Each row is a point on a landscape with many valleys, with its height.
From any point a ball rolls to the lowest of the 2 points nearest to it. It stops when none of these is lower. Distance is the straight distance between rows; heights are no part of it.
<1124> h=64.6: [117 104 122 137 113  95  89 135  65 167 131 100  94 122 127 166 149 163
  91 148  98 109  61  81 161 135 173 150 146 150]
<535> h=48.1: [165 118 123 126  98 155 128 103 127 108 132  77  96 123 123 140 151 117
 116 131 148 119 118 179 118  74 122 165 186 108]
<960> h=49.8: [130 140 123  89 143 132 120 100 145  96 123 166 142 104 159 161 117 143
 163 119 121 167  44 145 180  77 130 154 145 187]
<1709> h=43.4: [117 117 143 116 131 147 123 133 132 162 138 115 129 133  73 186 164 150
 117 168 169  91  97 118 159 162 178 140 148 142]
<1830> h=37.1: [209 144 119  97 111 121  96 138  91 107  98 100  86  95 141 111 145  88
 129 122  77 165 127 141 104  58 121 163 165  77]
<699> h=15.3: [113 131  80 157 157 128 137 133 112 199 198 110 111 177 127  87 119 126
 136 131 155 147 163 134  88 109 139  88  92  60]
<900> h=53.8: [125  81 125 101 131 116 150 135 143  68  93 142 131 126 144  95  91 188
 135 118 127 150 158  89 203 168  98 146 140 156]
<820> h=11.0: [138  66 102 168 158 168 112 120 113 195 167 139 147 171  64  91 136 198
 146 132 171 111 119 123 153 160 148 139 102  82]
<56> h=79.9: [102 123 145  90 112 143 119 129 105  87 116 121 165  43 159 147 132 142
 116 117  99 144  69 119 140 120 111 165  93 177]
<139> h=45.4: [163 112  86 134 141 129 143  89 146 127 144 152 119 131 118 105  79 157
 178  83 125 139  69 126 199 110  80 143 171 154]
<1618> h=28.4: [148 121 109 112 165 100  95 117 142 139 157 143  93 131 111 155 133 175
 133 151 155 129  58 132 164 105 164 128 172 129]
<325> h=39.7: [114 179 122 149 148 111 130 164 111 171 106 145 182 102  95 162 168  94
  94 177 109  78 106 120 121 159 158  81 127  96]
<1400> h=17.6: [105 159 135 114 140 143 168 132 151 124 159 143 141 126 144 146 115 150
 172  88 162 157 128 139 129 126 129 113  90 162]
<266> h=50.3: [ 94 118 144 103 102 136 148 134 126 118 110  74 155 109 163 173 172  68
  75 139  77 127 197 111 118 123 143 145 112 119]
<1821> h=76.3: [165 159 163 130 113  68  60 135 126 145 123 129  39 147 130 151 125 124
 104  96 103 106 129 111  73 118 148 126 134 103]
<1657> h=42.6: [ 97 147 158 135  84  94 129 170 109 100  93 111 156 100 143 145 136  59
 111 122  76 137 156 102 100 185 128 111 104 129]
<618> h=36.4: [ 46 155 137 128 194 128 124 131 158 147 168 148 164 122 159 144 151 157
 135 126 167 165 130 111 135 115 167  71  79 115]
<1087> h=12.0: [108 130 144 126 169 161 153 102 170 103 148 166 167  85 143 120 126 154
 171  99 137 134  97 141 155 114 129 135 112 140]
<1556> h=37.2: [138 151 115 135 131 120  93 124 119 141 154 144 167  63  90 146 165 107
 122  95 143  94  82 166 108  74 130 165 113 139]
<181> h=46.7: [105 150 124 104 115 109 146 157 140 148 125  99 150 105 131 158 167  48
  91 149  91 123 178 121 114 124 141 120 108  88]
<142> h=30.5: [ 39 120 150 144 151 109 156 142 112 127 139 131 180 131 167 137 104 114
  94 157 103 129 176  99 123 149 114  87  58 119]
<321> h=59.0: [148  78 123 161 141 117 115 132 118 135 146 130 103 177  92 108 116 178
 101 173 134  99 143 103 177 165 141 131 112 122]
<773> h=48.5: [135 129 133  90 117 168 179 123 161 143 148 147 176 123  68 143  75 151
 172 147 135 111 119 132 188 147 153 116 120 175]
<934> h=55.2: [ 94  79 141 112 125 121 134 103 144  87  97 145  96 141 154 116 101 209
 132 163 133 130 111  90 171 171 110 149 129 178]
<1873> h=59.5: [118 140 166 142  92  49  53 149  77 118 126 141 116 106 124 171 124  94
 112  72 117  91  86 102  84 162 124 133 123 184]
<33> h=40.0: [156 145 164 153 111 134 118 136 144 154  93 114  84 170 126 104 115  84
 111 140 105 134 189 150  30 113  81 113 142  85]
<1687> h=33.4: [124 118 135 130 120 113 151 133 152  82 100 119 100 147 150  88  93  91
 120 117 109 145 201 152 100 128  99 130 143 120]
<1606> h=17.0: [131 125 163 139 184 149 144 116 147 125 126 199 186 104 103 128 133 162
 155 123 130 103  83 146 134 119 147 129 137 116]
<777> h=58.1: [ 88 105 155  87 110 136 142 116 119  73 115  81 138 121 151 132 118 158
 102 152 121  94 156 112 116 149 133 147 128 173]
<1265> h=70.5: [106 106 157 119 121 135 145 120 125 141 101  82  85 160 180  97 132  93
 118 110  92 158 252 110  86  85 129 102 109 116]
<1511> h=64.2: [133 146 147 131  88 109 116 118  93  63 118 129 133  92 140 135 103  95
 116 130  96 113  97 157  63 118 127 131 125 191]
<1169> h=19.0: [103 167 112 153 146 104 107 157  98 174 165 104  89 149 138 114 121 130
 109 107 135 157 152 120  73 107 140  79  76  88]
<970> h=61.0: [142  97 117 176 121 115 153 125 123 156 140 173 144 201  75 106 122 156
 119 171 132  60 139 129 159 157 120 155 114 134]
<1005> h=47.9: [149 102  93 158 139 129 145 116 150 129 157 153 110 159 122  78  94 155
 154  88 156 119 117 135 161 133  83 160 142 110]
<1648> h=55.8: [133  64  88 134 137 149 142  97 118 152 133 130 102 128 115  81 106 174
 116 155 106 124  77 110 178 116 142 149 138 143]
<1415> h=26.0: [160 177 118 135 107 119 155 140 140 154 153 150 117 144 122 130 112  95
 145  69 126 129 134 162 100 105 138 129 118 127]
<720> h=49.2: [167 106 125  95 121  90 141 135 114 107 123 133  94 160 132 103 108 141
 134  85  99 121 162 103 158 152 118 146 124 144]
<644> h=51.9: [ 70 138 149 113 171 185  96  96 143 154 135 160 144  71  99 129 143 193
 139 165 158 156  38 111 140 111 159 102 127 166]
<443> h=55.4: [102 130 125 156 202 189 115 125 164 168 160 169 144 117 113  92 143 199
 181 130 193 151  86 114 143 138 137  88 116 124]
<1184> h=70.2: [173 150 145 141  69  97 112 150 105 147  79 141 120 146 114 173 178  73
 133 101  91  94 149  92  83 175 120 131 111 136]
<1122> h=24.5: [ 86  95 133 129 161 132 145 128 157 105 127 130 178  93 128 110 129 157
  97 156 125 115 144 119 156 151 128 135 119  97]
<431> h=14.2: [ 90 172 155 123 136 112 131 156 149 129 141 132 155 117 151 157 139  99
 137  87 155 148 147 133  98 121 132 116  90 137]
<1631> h=58.0: [ 77 138 146 138 145 172 164 128 124 139 145  98 154 158 132 173 127 123
 140 156 189 130 163 152  97 121 114  91 110 137]
<490> h=50.4: [112  98  99  98 143 163 109 115 140 141 119 103 116  66 133 105 112 199
 141 158 180 171  57  67 175 146  80 119 136 199]
<980> h=38.9: [170 128 102 140  93 133 132 101 139 153  96 118  62 174 136  88 118 102
 123 119 103 155 136 142 118  67 103 185 163  89]
<1751> h=74.2: [193 177 123 127 115 101  93 120 126 158 111 141 107 176 126 150 149  63
 130 142  98  57 166 141  38 142 148  99 156  77]
<233> h=35.9: [ 86 120  99 138 181 160 137 127 189 139 211 126 147 161 160 105 128 142
 157 104 180 161 167 150 147 123 111  84 103 109]
<426> h=42.7: [193 104 123 101 121 122 106 132 163 124 118 114  44 182 122  61  75 159
 157  88 134 148 214 130 118 124  83 120 148 124]
<529> h=53.6: [106 137 158 137 108 134 128 141 114  83 118 113 152  95 137 140  89 127
 134 124 166 124 118 127  74 176  90 114 106 198]
<1209> h=19.5: [ 82 142 125 143 176 126 114 140 139 195 164 136 140 135  74 132 132 161
 128 144 169 144 117 117 166 156 193  63  90 112]
<265> h=20.7: [159 144 135 151 129 162 134 133 123  82 124 128 184  86 125 145 171  81
 138 120 136 131 122 190  96  94 100 168 146  88]
<1899> h=24.0: [165 147 108 144 184 129 112 109 119 148 149 164 129 134 116 125 125 161
 171 121 153 117  50 166 149  77 140 122 165 118]
<54> h=43.6: [105 157 116 138 130  99 133 141 139 146 154 131 196 106 127 155 162  48
  96 140 105 116 140 150 103 112 134 118 100 104]
<1177> h=43.5: [147 158  86 140 120  91 136 145 109 167 113 165 184 127  99 143 160  81
 124 154  84  53 121 135 130 158 146 114 119 103]
<1496> h=15.2: [ 91 155 142 122 155  99 134 169 136 176 169 120 152 139 108 169 128 125
 120 133 137 133 162 103 151 154 172  67  71 101]
<1350> h=37.8: [ 63 134 134 123 198 150 122 115 199 127 182 146 153 145 156 137 143 165
 143 131 191 178 160 112 151 149 124  90  98 116]
<1015> h=25.1: [123 142 146 145 141 102 175 147 141 109 146 153 179 166 137 129  81  42
 139 119 132 139 198 166  95 135 110  79 110 108]
<901> h=22.9: [ 71 171 131 163 119  93  92 146 116 173 147 120  77 122 142 120 124 108
  74 119 122 140 115 134  62 103 121 107  92 133]
<556> h=46.8: [122 144 164 128  69  94 107 149 137  87  76 130 147 106 152 134 168  44
 104  98  86 157 173 109  83 153 112 154 110 130]
<1692> h=48.0: [102  92 121  87 122 186 130 110 149 133 129  94 144  82 121 139 166 179
 125 144 161 164  95 114 172 102 148 158 135 166]
<1850> h=53.3: [110  80 122 128 163 187 125  69 186 168 174 170 146 152  66 122 131 181
 161 141 189 112  96 138 171 135 189 115 139 143]
<1942> h=67.6: [150 159 174 114 112 147  99 133 112  73 113 100  71  90 159 127 122 109
 115 116  90 164 142 148  64  72 124 131 119 141]
<697> h=46.1: [168 107 135 120 127 154 169 124 148 149 128 159 151 139  87 156  87 148
 172 131 145 133  71 121 199 151 118 134 160 179]
<477> h=43.3: [156 108 150 155 129 147 145 111 154 153 104 173 169 149  67 163 119 134
 148 154 172  82  80 145 170 153 121 145 170 148]
<608> h=44.7: [137 100 111 143 113 143 146 111 136 149 149  95 122 133  97 138 148 127
 117 148 155  97 114 146 125  96 116 172 159 110]
<216> h=47.0: [202 151 107 132 121 132 135  98  74 113  96 146 122 125 154 160 165  84
 128 134  54  99  70 151 135  73 136 158 161 133]
<734> h=20.1: [ 91  63 104 129 178 145 127 131 170 157 170 120 164 109  89  97 133 177
 111 156 151 142 156 110 164 162 130 104  98  98]
<508> h=29.6: [111  93  97 105 140 159 135 132 167 134 178  66  86 172 141  93 111 145
 135 131 172 202 233 102 161 146 122  70  99 117]
<1775> h=32.8: [108 118 112 117 154 152 159 135 183 135 202  94 127 176 140 115 108 123
 139 108 190 176 225 123 170 136  97  82 106 114]
<244> h=66.1: [162 145 157 125  84  98 102 129  70  86 104 106  94  99 135 134 117  90
 113 111  98 131 121 133  67 104 117 134 127 156]
<1477> h=78.6: [159 116 118 170 136  87  70 163  62 206 130 158  93 192  91 123 134 188
 115 159 139  92  97  92 164 177 166 125 118  86]
<263> h=63.0: [131 123 141 120 106 190 176 103 159 103 138  95 144 164 136 143 123  95
 143 126 132  98 177 162 146 119 146 140 184 109]
<1144> h=51.5: [124 135 126  66 144 139 132 117 145 112 133 145 135 107 144 165 106 176
 168 122 141 170  76 106 179 129 144 134 129 175]
<274> h=72.5: [161 172 149 151  74  93 108 127 105 106  57 178 108 155 147 182 191  66
 132 128 103  99 110 121  84 157 120 142 151 156]
<418> h=72.8: [192 170 119 141 114 118 151 123 137 153 109 163 104 212 135 135 150  60
 150 145  65  71 203 136  79 147 143  93 132  73]
<1115> h=31.2: [181 157  94 139 112 150 150 118 115 163 166 124  91 157 121 108 122 118
 156  93 136 142 120 160  97  88 147 154 143  83]
<548> h=37.5: [110 169 156 168 147 114 146 178 126 141  87 142 179 113 123 165 158  87
 107 162 136 121 116 133 113 166 138  95 129 101]
<1539> h=54.1: [121  91  94 143 130 146 125 111  96 166 119 131 127  97 108 116 147 165
 101 168 106 143  47 114 153 108 185 135 129 117]
<12> h=45.1: [158 111 104 113 132 130 120 126 147 114 163  97  49 147 137  79  96 145
 143  90 154 120 188 121  98 126  87 102 117 137]
<803> h=28.0: [ 91 137 140  86  82 100 123 130 127 111 106 133 113 123 144 173 104 146
 108 146 114 132  99  89 151 157 121 152 136 176]
<1409> h=56.4: [ 86  75 130  93 105 150 135  98 115  81 108  87  94 116 155 103 104 194
 104 154 149 127 144  90 156 155 126 148 134 176]
<184> h=12.6: [121 116 128 109 109 114 121 151 119 136 136  73  92  96 133 128 140 118
  93  99 122 152 144  86 125 133 124 136 128 121]
<1457> h=52.0: [141  85 127 101 128 124 158 138 132 106 124 146 117 148 121  97 134 181
 146 104 115 133 173 100 215 165 132 155 118 128]
<1541> h=54.6: [ 87  92 143 135 196 192 111  89 174 161 171 180 143 147 107 114 146 204
 167 145 187 142 105 128 154 146 184  82 117 132]
<1559> h=36.9: [166 135 143 142  99 103 136 114 159 109  94 131  77 173 129  80  83 100
 139 129  85 126 187 151  73 119  93 132 150 107]
<1228> h=15.8: [108  65 110 156 186 160  91 128 153 181 183 135 136 141  68  85 148 201
 135 154 197 127 132 113 147 168 121 111 103  83]
<187> h=25.2: [116 155 151 123 135 128 120 148 119  52  90 101 124  61 177 135 144 133
 109 139 107 178 124 136 126 114 113 128 130 101]
<1383> h=78.8: [ 62 165 142 119 137 120 130 122 143  84 129 148 204  59 144 143 115 127
 120 131 134 139  94 158  98 125 121 104  80 162]
<874> h=38.6: [ 51 155 163 123  78 106 137 146 130 111 104 129 194 111 160 166 144  81
 107 129 114 128 150 105 103 185 128 116  80 143]
<328> h=52.1: [102 127 124 134 124 154 154 131 125  95 126  94 129  97 140 103  91 172
 125 140 167 138 101 127 117 150  70 115 110 181]
<1278> h=46.2: [155 145 148 119 110  91 138 148 116 112 108 134  71 138 148 100 130 118
 133  66  90 131 170  88 103 138 132 141 108 143]
<1360> h=47.5: [158 115  99 109 134 149 102 107 136  75 140  87  61 132 149  61 104 147
 136  87 158 126 173 127 113 116  69 142 161 155]
<1708> h=61.4: [143 120 133 121 127  48  67 135  87 124 131 126 100 105 110 178 108 119
 103  96 126  96  71 116 108 128 108 133 146 177]
<219> h=79.3: [ 89 149 148 127 130 153 119 141 102  95 125 123 184  45 160 126 135 122
 127 108 113 149 104 141 110 101 119 121  69 156]
<688> h=32.4: [151  79  98 145 139 187 162 100 144 124 161 124 136 163 123  91  98 174
 156 147 118 127 126 143 194 146 173 101 166  99]
<59> h=61.1: [ 95 121 142 114 113 156 188 107 166 109 136 128 180 147 144 135 135  99
 142 135 133 123 165 153 159 118 141 146 134 125]
<1940> h=74.8: [180 144 148 111  86  89 124 104 143  87  81 184 117 173 142 167 148  55
 147 137  86 101 121 142 113 151 128 154 190 163]
<5> h=40.1: [202 131 136 111 107 138 127 123 157 138  90 112  83 170 119  88  73 102
 169  85 110 139 194 155  88 105  96 129 170  99]
<1245> h=76.6: [164 150 138 132 115 107 156 121 160 104  93 185 166 143 128 160 139  89
 158 124 114 102  93 156 136 140 135 146 161 139]
<364> h=80.5: [106  94 138  76 120 142 145 125 122  86  76 144 194  63 133 142 124 141
 140 126 106 152  89 102 159 137 104 161 132 174]
<169> h=46.0: [123  84 125 106 147 156 115 141 149 153 144 100 129 102  80 164 146 188
 130 156 166 143  91 100 177 146 160 124 139 154]
<1706> h=77.6: [132 180 137 145 134 127 131 131 144 104 113 181 178 114 129 154 136  98
 134 142 127 109  75 194 128 111 157 137 154 136]
<664> h=21.9: [131 122 123 107 152 153 137 128 144  90 138  92  90 116 169 110 144 161
 132 120 127 161 150 111 151 107 157 127 154 111]
<594> h=27.3: [132  93 107 117 148 144 161 124 161 105 156 113 103 145 137 104 108 164
 132 143 143 136 156 129 167 137 164 117 161 113]
<740> h=34.0: [ 41 157 163 133 111  98 145 146 112 132 125 159 178 158 152 155 115  78
  99 152  91  95 180 104 117 179 118  83  59 143]
<1373> h=33.0: [100 171 125 159 130 142 160 134 125 150 120 129 135 130 147 114 137 121
 112 162 122 159 114 153 112  99 134 115 111 106]
<1763> h=56.1: [109 132 121 161 178 174 124 129 135 144 154 118 125 115 138 112 151 177
 159 115 186 147  88 120 117 120 132 100 125 132]
<1162> h=49.3: [ 90 106  92  95 125 179 108 109 140 118 128 104 123  71 137 117 148 183
 132 153 163 188  59  97 181 101  95 151 132 191]
<453> h=78.1: [111 156 129 170 135  72  76 184  80 202 139 150 101 161  93 136 138 169
 103 146 139  82 121 102 134 176 160  85 112  71]
<1866> h=30.2: [ 73 149 111 156 106 118 145 113 119 164 125 120  76 152 157 102 125 149
  86 173 122 159 107 115 119 120 158 131  94 131]
<1088> h=37.3: [135 112 101 129  91 154 142  95 153 132  89 104  46 168 145  59 101 139
 128 112 121 172 165 139 130  81  99 166 162 147]
<1424> h=77.7: [ 86 134 127 155 152  79  44 151 112 183 157 123  87 148  98 127 136 171
  85 137 168  98 110 111 125 148 151 115 127  95]
<1722> h=61.8: [121 138 145 120 112 115 143 120 120  74 153 122 146 103 130 123  94 100
 110 121 114  84 159 159  73 134 136 116 117 155]
<173> h=33.6: [ 92 114 102 123  89 134 153 105 142 134 129 102  78 151 147  88 106 141
 112 141 122 159 142 114 139 110 132 157 114 152]
<361> h=8.3: [103 163 169 114 139 117 152 174 128 140 140 135 171 120 124 193 125  97
 138 117 152 145 160 109 113 159 141  92  77 148]
<1238> h=68.8: [180 158 142 152 128 132 180 164 134 132 126 133 123 190 120 140 117 116
 153 139 130 139 188 138 130 163 126 108 134  68]
<122> h=50.8: [129 130 108 155 139 163 171 119 132  94 145 120 125 115 152  68  65 144
 153 120 144 149 118 139 130 126  76 105 128 143]
<1599> h=78.4: [ 89 180 154 139 162 139 134 134 132  74 115 169 213  79 136 157 141  87
 114 165 116 132  86 179 101 121 140 111 118 128]
<758> h=75.4: [176 177 147 118 117  93  77 134 117 157 139 119  78 155 114 146 120  89
 119 120 101  89 163 129  44 109 164 106 139  97]
<18> h=36.7: [173  85 100 146 148 138 134 115 141 155 157 160 109 193  91 106  94 187
 174 141 142 108 110 141 195 154 154 130 160  84]
<669> h=9.3: [159 130 153 131 117 155  94 150 102  40 102 132 171  61 141 150 159 100
 139 122 124 149  85 190 124  95 110 179 137 134]
<1109> h=17.4: [148  80  70 153 132 153 143 123 130 170 174 112 111 182  97  57 117 179
 157 134 170 149 157 131 163 149 125 130 109  80]
<666> h=47.6: [187 109 131 105 123 118  99 109 106  66 103  98  83 116 134 127 126 114
 123 116 126 134 117 152 130  93  91 165 190 149]
<1220> h=32.3: [156 135 124 123 140  98  93 141 149  88 151 114 149  71 130 137 133 110
 115  98 127 117 102 154 109 104 125 148 139 116]
<831> h=51.3: [128  94 139 120 143 176 147 122 172 167 179 149 157 146  62 138 121 160
 167 129 180 102 123 149 189 129 158 114 115 149]
<566> h=65.4: [144 145 144 117  86 154 174 113 164 129 100 121 113 184 121 158 144  91
 132 181 126  98 157 151 134 148 152 135 170 128]
<1262> h=37.4: [179 138 128 136  99 101 120 139  84 118  85 121 112 116 155 102 182  92
 117  86  44 130 173 106  90 126 125 158 111  75]
<1110> h=45.3: [133 134 144 158 104  95 119 151 103 137 106 114 115 130 103 139 110 101
  86 162 120  86 130 129  93 162 124 117 143 126]
<973> h=49.7: [193 105  82 105 130 124 100 107 134 106 128  97  54 143 154  80 109 147
 158  77 153 144 133 121 144 105  56 149 185 153]
<930> h=71.4: [185 154 134 116  99 121 153 133 165 134  86 135 107 185 135 116 137  48
 132 135  65 116 229 124 111 148 120 108 146  91]
<791> h=51.8: [203  85  78 114 141 145 109  95 121 122 146  88  85 159 129  96 108 154
 170  99 157 133 109 136 149 103  88 137 195 105]
<635> h=69.8: [198 141 126 137  93 128 179 169 143 128 100 146 136 185 117 129 114  98
 137 155  91 116 206 129 153 184 124 111 124  96]
<1748> h=35.3: [ 99 170 139 170 135 135 182 155 136 154 105 166 175 143 115 141 119 106
 122 172 140 139 119 149 120 149 131  89 123 123]
<242> h=77.1: [118 148 133 152 142  81  76 135 141 151 151 130  56 156 127 127 143 141
  96 126 156 113 136 107  97 121 141 137 132  97]
<1369> h=42.8: [192  89  90 122 167 113 125  95 103 160 150 143 136 154 109 144  77 123
 167 101 127 108  56 153 192  91  95 152 179 134]
<126> h=42.5: [144 120 152 110  90  98 120 139 106 102  58 107 110 110 153 100 142  79
 116  67  73 141 208  88  97 134 115 143 117 130]
<416> h=28.5: [155 126 144 146 103 129 117 117 116  63 113 133 171 123 128 135 173  63
 139 106 122  95 141 173  69 124 111 154 148 117]
<1032> h=67.4: [165 165 150 151 123 136 165 152 152 143 110 160 134 193 111 174 130  87
 151 160 147 100 157 172 120 163 149 105 170 109]
<825> h=68.7: [112 153 145  89 116 141  99 115 142  67 104  86  52  99 175  95  95 142
 104 119 104 167 187 126  88  88 116 118 134 144]
<1295> h=42.3: [170 136  89 141 142  89 123 146 116 179 154 151 130 166  88 131 123 143
 135 157 130  69 115 137 139 148 150 125 142  64]
<927> h=56.9: [ 80 118 131 153 143 187 132 127 122 160 149  99 128 134 122 141 136 159
 133 149 187 152 111 126 116 127 150 105 110 131]
<1279> h=55.6: [ 72 120 142 125  72 103 101 139 110  71 109 110 159  65 152 138 113 112
 121  95 135 162 121 117  98 170  77 141  95 175]
<1121> h=42.2: [198 142 117  99 119 128 109 125  78 102 113 129 101 107 154 144 177 102
 119 134  56 139  91 152 133  58 147 171 161 104]
<891> h=63.1: [105 126 135 122 119  71  66 132 100 151 148 106  69 118 120 152 105 150
  86 113 131 105  71  94 149 133 147 131 126 170]
<117> h=52.8: [113 126 131 136 167 163 103 109 115 180 121 149 154  68  83 129 141 165
 129 173 131 139  31 139 140  86 178  97 126 142]
<1584> h=39.9: [182 121  85 144 148  93 111 144 130 169 167 164 131 193  84 103  91 179
 138 169 137 104 138 131 168 157 156 138 128  50]
<1327> h=59.6: [ 56 116 152 108 118 153 179 117 153 122 107 121 174 154 176 142 136 113
 126 140 133 153 194 114 141 128 117 132  89 142]
<1049> h=35.2: [113 138 136 176 106  97 115 127 116 101 106 150 178 119 128 127 180  45
 117 104 124  89 145 151  57 148 121 142 110 115]
<865> h=21.4: [110 127 125  91  95 101 100 121 120 106  94  97  84  95 155 133 117 137
 109 112 115 168 108  87 136 111 116 155 131 174]
<1724> h=25.7: [137  86 108 105 135 152 121 147 132 146 169  59  87 155 129 114 139 154
 129 118 168 157 207 107 136 148 139 105 118  78]
<110> h=35.4: [199 136  78 121  96 152 122  90 108 150 141 117  78 162 136  64 106 134
 156  93 103 135 125 152 100  63 114 185 176  51]
<852> h=51.1: [ 87 120 135  98 164 164  97 117 134 162 117 148 142  59  96 145 102 197
 148 168 164 160  45  91 163 136 102 111 129 177]
<1933> h=39.8: [157 114 137 130 138 111 121 147 128 163 112 155 150 153  56 168 147 149
 115 177 160  73  93 129 174 159 150 136 154 153]
<1586> h=27.7: [ 65 110 157 130 155 137 146 128 143 120 130 144 208  95 142 142 132 129
  98 153 102 113 138 110 122 148 137 107  85 114]
<1234> h=57.4: [135  62 109 132 109 141 133 120 101 152 131  95 101 142 104 103 127 172
 103 165 120 116 127  96 156 151 158 134 118 139]
<1302> h=38.5: [193  94 108 102 121 108 144  99 120 129 135 114 113 145  94 155  91 121
 135 130 128 105  88 146 155 121 126 148 176 153]
<1176> h=20.5: [142 129 143 101 127 134 111 133 117  32  81 109 123  57 162 134 144 125
 135 115 142 177 105 150 128 108  72 149 142 138]
<1069> h=68.3: [196 131 103 134  87  83 133 145  78 159  82 139 121 144 122 167 172  84
 129 128  81  90 110  89 120 163 125 138 125 117]
<1713> h=58.4: [ 70 114 130 100 112 143 170 124 134  90  89 108 142 111 176  96 135 130
 131 113 128 155 183 116 131 121 105 171 110 143]
<39> h=34.9: [ 26 173 170 136 158 102  94 144 135 156 164 154 141 128 149 152 130 156
 110 116 165 126 129  98 118 155 148  82  82 146]
<1213> h=20.6: [123 103 121 117 131 117 140 148 136 159 152  77 118 144 117 116 138 115
  95 134 143 135 180 110 120 131 135 128 123  80]
<199> h=32.5: [172 157 117 139 112 120 135 140  78 101  67 119 137 107 154 100 167  87
 128 114  80 162 134 148  98  95 112 169 125  64]
<1540> h=20.8: [145 147 132 132 214 136 111 121 112 156 138 185 161 113  91 123 131 182
 167 105 148 104  59 138 141 120 164  97 141 111]
<282> h=66.4: [161 114 116 126 113  78 107 158  77 173 107 116 109 124 108 160 156 119
 101 136  79 105 101  68 161 154 148 145 146 115]
<49> h=20.3: [126 168 143 156 128 112 153 135 137 124 153 154 153 158 140 136 114  71
 157  72 141 137 169 173  70 116 130 111 104 112]
<523> h=49.4: [113 117  84 150 138 169 170 109 168 125 157 138 139 135 145  38  97 162
 162  85 156 135 138 131 170 123  67 132 122 120]
<413> h=32.6: [ 51 156 151 109 111  99 109 143 142 136 131 143 139 120 143 160 121 158
 113 130 140 121 111 103 138 160 138 117  91 167]
<197> h=59.9: [102 116 145 109 139 141 149 118 106  79 161  98 136 107 150 130 126 134
 109 109 112  98 171 125  94 127 134 124  99 151]
<1235> h=27.0: [ 47 179 141 170 129 119  93 124  92 161 135 129 105 120 148 132 131 149
  85 151 129 121  90 117 107 106 172 115  94 143]
<1446> h=28.8: [125 167 158 152 114 151 130 156  82 100  81 112 105  90 173 120 163 107
 101 131  82 180 127 121 108  90 116 144 129  77]
<1849> h=47.8: [148 120 107 108 149 147 130  90 146 115 154 139 144 112 139 136  84 156
 168 105 136 148  32 159 181  78  89 135 164 195]
<83> h=57.0: [ 55 127 151 110  80 138 139 137 112  74  82 113 187  92 172 129 135 129
 125 100 125 169 151 106 106 149  91 166  80 175]
<1240> h=29.4: [ 98 108 134 128 143 119 172 127 146  96 135 121 144 166 162  94  85  78
 117 121 128 148 225 143 134 128  84  88 121 108]
<639> h=27.1: [160 128 111  94 147 137 123 123 133  89 154  97 115  67 140 132 132 145
 135 104 125 165 104 130 147  84 138 148 158  97]
<1306> h=81.1: [144  92 130  98 130 164 173 127 119 132 104 133 180  76 114 133 137 152
 146 134  97 126  90 103 175 125 135 164 131 167]
<654> h=42.4: [142 151 149 165  87 108 110 154 119 155  90 101  97 144 113 131 113  84
  91 150 123 118 159 131  46 134  98 119 133 107]
<446> h=57.5: [ 83 147 171 131  88  82  57 142 101  94 123 121 121  81 158 152 127 112
 112  58 115 124  95 102  96 157  96 134 117 158]
<1481> h=43.8: [175  74 120 109 139  95 110 104  90  91 108 115 126 106 131 147 114 107
 123 123 109 122  74 157 145  99  97 172 179 162]
<134> h=40.2: [101 172 130 170 120 117 115 143 100 112 118 159 196 102 137 162 192  39
  93 145 107  94 123 161  77 123 132 118 101 120]
<1411> h=47.7: [176 131  96 138 122  77 118 135  99 170 107 181 187  99  91 159 167  91
 120 133  82  57  69 125 138 127 133 134 130 136]
<1847> h=41.3: [138 127 112 136 127 128 128 120 115 169 149 130 147 113  95 152 160 115
 111 120 150  78  96 155 115  99 150 161 142 119]
<780> h=69.7: [109 130 156 107 126 153 107 105 136 106  81  81  81 127 158  75 133 112
 107 110  91 158 244 139  69  59 114 127 115 138]
<1483> h=19.6: [107 107  65 167 136 155 158 115 147 188 171 115 128 165 127  81 118 128
 136 132 143 170 149 147 139 104 144 123 110  82]
<713> h=33.7: [151  99 119  94 144 117 137 103 111 148 150 131 111 130  95 163 103 149
 120 167 140  94  65 131 171 112 147 153 172 180]
<1740> h=51.2: [178 139  93 131 111 129 148 111  90 127  99 169 167  99 138 151 187  92
 122 141  54  74  65 133 145 106 145 152 143 132]

Where does a ball stop that starts at each point below?
<266> => <820>
<973> => <49>
<1539> => <1933>
<927> => <1933>
<1740> => <669>
<1481> => <1087>
<1369> => <1087>
